Points, in no order, along strands that fork, close into loops and pass close to each other.
Points whose rows are less than 46.3 apart are linked; no others are. Some points are linked to none.
K_64: [-18  -6 -19  21   1   6  -4 -23  11  21   4 -11  12  18  19   6  14  -7
 -26  -7 -10]
K_297: [ -3  -8  -6  18 -11  -1  24  13  -5  -1 -21  11  -1   8   6  -6 -19   6
   4  -8  -8]
K_692: [-14  14  11 -33   0   0  18   7 -17  -4   6  22  10  13  24 -25   0  -4
  11   2  -5]
K_508: [-13 -11 -17  15 -10 -19   3  -1  -9   7  -6   0  -9   1  23  28 -12  -1
  -4  -6 -13]
K_164: [ 27   3 -13  29  10  12 -18 -14  13  -4  -4 -30   3  -5 -13  12 -14   6
  11  11  12]
K_367: [ 15  -6   6  14   4   6 -16   2  16  -4  -6  -2  -4  -3 -23   6  -3   8
   2  -2   9]
K_673: [ 18 -12  -9  37  11  13  13  -6  41 -10 -17 -42   6  -1 -15 -19   9   9
  -5   3  -4]
K_344: [ 18  -7  13   9  11   6 -36  -4  34  -9   1 -11   4  -1 -26  -2  11   5
   3   2  14]
K_44: [ 25   4 -20  23   5  13  -8 -10  -9   1  -8 -18  12   4   1   9 -28   3
  25  13  16]
K_959: [ 10 -13 -21  22   4  -1 -22 -16  11  16  -4 -18  23  13  11  14  -4  -5
  24  15  12]
K_219: [-15   2   4  -2   0   7 -24 -16   7  14  20  12   5  29  19   1   9   1
  -8  -6  -1]
K_938: [ 14 -11 -12  33   4  14   9  -5  28  -4 -17 -24  11  12  -5  -5  -5   8
  -4   0  -1]
K_928: [ 12 -10   4  22  -8   8   9  18  16  -7 -21  12   7  32   8 -14 -28   9
  32  -5   4]
K_960: [  4  -8  -6  12 -11 -20   2  15 -16   0  -3   1 -27 -29 -16  32 -12   5
  13  -2   1]
K_571: [ 14   4   1  19  -2  20  -3  -5   3  -1  -9   7  13  36  11 -12 -28   8
  25  -5   6]
K_52: [  1  24  17 -36  -1 -10  12  17 -24 -16  14  10 -15 -27 -22   9   8   1
 -19   0   1]
K_614: [ -9  15  25 -30   2  11 -21   4  13  -1  25  16   5  22   3  -9  19   4
 -10   7   6]
K_143: [ -1  20  13 -31  -1  -5  -7   1 -27  -7  18  18 -17 -15 -13  10   4   4
 -23  -4   6]
K_992: [ -6   9  13 -28  -1   0  26  16 -24  -9  -9  21   6  -3   1 -28  -6  -4
   6  -2  -1]
K_879: [  9  16  26 -26  -4   1   1  19 -18 -14   9  19 -13 -25 -40  -5  -4   5
  -4  -5  14]
K_671: [ 33   8   7  27   6   9   0   3  20 -24 -15 -20  -7 -12 -39 -13 -13  10
  15  -2  11]
K_11: [ -8  13  19 -39   8  10  -8   8  10  -3  14  12  21  15   5 -24  23  -6
   2  14   7]
K_942: [-19 -11  -6  -4  -6 -10  27  10   0   1 -13   6  10   4  26 -19   1 -10
  -1  -1 -16]
K_253: [-16  -9 -18  -4   1  -9  35  -8  -6   4 -12 -19   6 -24  12 -15  18 -10
 -21   2 -21]
K_130: [  1  -3  13 -19   7  -1 -44   4  18   6  23   7   0   1  -9  13  20  -2
  -4   9  15]
K_406: [ 36  11  -3  32  11  14  -8  -3  21 -18 -10 -30  -2  -6 -23  -5 -17  10
  13   7  10]
K_806: [  0 -10  16  -5  -3  -9  11  32  28 -10  -4  -8  -9 -28 -29 -11  13  -4
   3   7  -3]
K_629: [ -7  -2 -19  17   2   0 -16 -27  -8  18   7  -9   0   8  13  26   7  -3
 -19  -5  -4]
K_424: [-14  24  24 -35  -6  -2 -10   6  -9  -7  30  30 -14  21  17   5   0   8
  -6  -3  -5]
K_847: [  0  -5   8  14   1  15 -28 -12  24  11  10  13  15  46  17  -9  -5   4
  21  -3   4]
K_156: [-17  -8  -9  -5  -8 -24  -5   3  -9   5   4   4 -11  -5  23  26  -2  -8
  -7  -3 -10]
K_482: [-16   7 -12  17 -13  -1  20 -14 -23   4  -5  16 -11  28  35   8 -26   2
  -5 -23 -18]
K_227: [ -7   3 -16  -3   6  -8   0 -24 -20   8  11 -13 -14 -28  -4  24  18  -2
 -30   0  -8]
K_862: [ 21  -4 -27  21   6   6  -8 -15  -9  13 -10 -19  23  11  17   8 -22  -4
  35  17  17]
K_246: [  6  -2   5  13 -11  -8   3  19 -10  -5  -6  12 -23 -15 -24  22 -19   9
   4 -10   2]
K_513: [ -3  -7 -16  13   4   5  29 -15  -8   6 -12 -16   1 -17  -7 -11  13   1
 -21  -5 -13]
K_495: [ -7  16  13 -34  -4 -10  -6   2 -33  -2  17  30 -12   8  18   4 -10   0
  10  -6   1]
K_197: [  4 -11   1  -1   4   1 -15   2   8   0  -4   2   7  -5 -10  -5   7  -4
  12   7   9]
K_995: [  6 -10   0 -17   7   1  -1   2  -5  -2 -11   6  24  -6  -1 -34   6 -14
  37  16  16]
K_20: [-14   2  -6  -9  -2 -13  13  -6  -6  -1   3  -8 -14 -20   5  15  10  -4
 -37  -7 -17]
K_393: [ -8   7  10 -18  -8 -10  28  21 -19 -10 -10  19  -6 -11   0 -14 -12  -2
  -4  -9  -9]
K_964: [  5   1 -15  17  10  16  30 -30 -17   6  -7 -28  -4 -23 -19  -8  14   6
 -25  -2  -8]
K_223: [ 26   2 -12  36  13  27  24 -19  22  -9 -13 -51  -1  -6 -20 -19  -1  14
 -15   3  -4]
K_251: [ -8  -5  -5 -12  -1 -26   6   9  -9   0   9 -15 -26 -44  -6  28  13  -5
  -9   5 -13]
K_748: [  8  -7  -3 -13   8  -5 -43 -13 -13  16  18   7  11   4   2  14   6  -8
  26   8  23]
K_524: [ -1   2  -2   5  -5   5  -8  -8 -24   5   0  18  -7  15  10  11 -16   4
  10  -9   2]
K_885: [-19  15   7 -38   1  -7   8   4  -9  -2  12  11  12  12  33 -11  13 -12
   7   8 -11]
K_419: [-14  -9 -19  22 -13 -14  14  -1 -13   9 -12   7  -5  19  35  16 -22  -1
   9  -8 -15]
K_572: [ -2   6   8 -11   4   0   6   2   3  -2   9  -9 -18 -31 -29   6  23   5
 -31   2  -7]
K_958: [  4  -2   9 -20   2  -4 -46   1  -2   9  26  13  -5   4   1  24  11  -2
   5   4  16]
K_624: [ -6   0 -15   1   6  -2 -13 -32 -22  16  12 -10  -4 -11   3  26  14  -2
 -23  -2  -1]
K_228: [ 17   1  -2  33  -6  11   8  15  16  -7 -17  -8  -9   7 -14  13 -31  16
   2  -5   0]
K_974: [ 19  -4   2  32  -9  10  17  22  19 -11 -25   2  -1  24  -2  -8 -39  16
  17  -5   6]
K_798: [ -2  -2 -11  -9   0  -9  -4 -12 -36   9  -1  14   4  -2  15   5  -8  -7
  22   2   7]
K_703: [-12   8  10   5  -6  10 -26  -9   7   7  21  20 -14  27   6  20   0   9
 -24 -14   1]
K_810: [-16 -15 -12  13 -14 -11  41  16   1  -1 -25   6   1   5  19 -16 -10  -1
  -6 -10 -19]
K_700: [ 11  -5  12  -7  13   7 -43 -11  29   1  14  -6   6  -2 -22   1  23   0
  -8   8  19]
K_400: [ 18  -4   0  -9   4   3   6  -1 -10 -12 -17   4  22 -13 -16 -42  -5 -12
  43  10  24]
K_231: [ 24   7 -16  25  17  31  26 -32  -4  -1  -8 -40   3 -13 -26 -17   6  11
 -21   0  -3]
K_474: [ -2  -1   9   3   2  15 -25 -13  13  10  11  13  11  32   8 -10   3   4
   5  -4   4]
K_760: [-11   2   5   9  -5   5 -20  -2  14   6  14   9 -18  12  -4  23   6  10
 -40 -15  -4]
K_37: [  2  -6  -3  14  -7  -1   0   8  -8   3 -13  15  -6  12   5   9 -19   5
  12  -7   1]
K_838: [  0  -4  22 -11  -8 -11  15  40  16 -14  -8   6  -4 -22 -25 -15   0  -3
   9   1   0]
K_75: [ -5 -12   0 -15   5  -3  -2   6   8   5  -4   4  22   4  10 -21  12 -12
  18  13   3]
K_313: [ -5  -5  -1  18  -4   1 -10   3  10   6  -1   3 -15   3  -5  26  -4   9
 -24 -13  -6]
K_447: [ -3  10   3 -32  -3 -14   2   4 -43  -3   4  23  -4 -12   8   2  -9  -8
  17   1   4]
K_177: [ -8  -5   6 -19   2 -14  15  28  18  -6   1 -19   1 -38 -17  -4  27 -10
   9  19  -7]
K_631: [ 11   0  13  19  -6   0  10  19   6 -11  -8   2 -23 -19 -39   8 -14  12
  -3 -11  -1]
K_788: [ -9 -15 -16   0   7  -1 -10 -24   6  23  -1 -12  35  17  24 -17  19 -16
  11  11   2]
K_625: [-16  14  15 -22  -9  -9  16   9 -13  -8   5  24 -14   5  16   1  -7   0
 -19 -12 -12]
K_150: [  1 -14 -24  20   6  -1 -19 -28  12  26  -1 -22  30  16  17   5  11 -12
   9  12   5]
K_409: [-17 -19 -11   5  -1  -1  19   1  13   8 -13  -4  20  11  23 -23  12  -9
 -10  -1 -13]
K_927: [ 15  -3 -10  35  -3  21  -1   1  24   1 -10 -14   3  25   4   8 -25  13
  -4  -4   2]
K_781: [-21   9   7  -7  -7  -5   3  -5  -4   0  12  20 -16  17  25   6  -8   1
 -25 -19 -16]
K_350: [ 16  -6  -3  -2  12   3 -31 -16  -4   3   3  -3   9  -6 -13   1   7  -7
  23  10  24]
K_59: [  0  -1  13 -23  -8 -16  16  37  -3 -12  -9  13   4 -22 -13 -13  -5  -8
  28   8   6]
K_286: [ -6  13  10 -37   8   3  -6   8   3  -5  13   0  16  -7  -5  -7  32  -8
 -10  16   6]
K_528: [-14   3   1 -23   1 -12  -7   1 -12   2  11   8   2  -3  19   7   8 -10
  -5   3  -4]
K_565: [ 19   9   5  12   6  29  -3 -17   0  -3  -7   6  17  37   3 -27 -19   9
  19  -6  13]
K_755: [ 20  -1  14  30  -3   5  12  14  20 -16 -14 -13 -21 -16 -42  -3 -13  14
   1 -10   1]
K_180: [-15   0  -4 -21   0 -22  11  10   0  -4   7 -17 -12 -33   2  20  22  -8
 -20   8 -16]
K_566: [-17  -6  -5 -19   2 -16  27  15   8  -3  -5 -21   4 -29   5  -7  28 -14
  -9  13 -18]
K_496: [  7  12  21 -29  -2  -2   4  22 -17 -14   2  17   1 -23 -29 -14  -4  -4
  15   2  16]
K_245: [ -2 -14  -4   7  -7 -24   6  13  -7   2   0 -12 -32 -40 -14  28   4  -1
   6   2  -7]
K_302: [-12  25  20 -35  -1   3 -19   1  -1  -5  31  21  -7  18  10   6  18   3
 -17   5   1]
K_786: [-23  12  -4   7  -8   3   8 -21 -14   5   9  20 -13  28  30   4 -13   3
 -20 -23 -17]
K_479: [-19 -13 -13  -4   3   4  12 -14  10  14  -4  -9  30  17  30 -33  21 -15
  -3   5 -10]

A fork is a point with three links, a tip a point with one. Leave the first point through the second and follow the links. Name the first fork or tip that comes.
K_297; K_37: K_286
K_927; K_228: K_565
K_406; K_671: K_180
K_177; K_806: K_143
K_571; K_928: K_566
K_350; K_748: K_197

A piece is all that can be reached along the links. How many separate loops has the piece of each point below (a circle has one, a figure eight two, a Y none), and how many tips (points with one link)?
K_164: loops 0, tips 4
K_130: loops 1, tips 1
K_703: loops 0, tips 2
K_786: loops 1, tips 0

A tip is a point with one link. Name the tips that can be reached along the links from each point below, in the order of the rows.
K_788: K_64, K_143, K_286, K_565
K_474: K_847, K_313
K_344: K_400
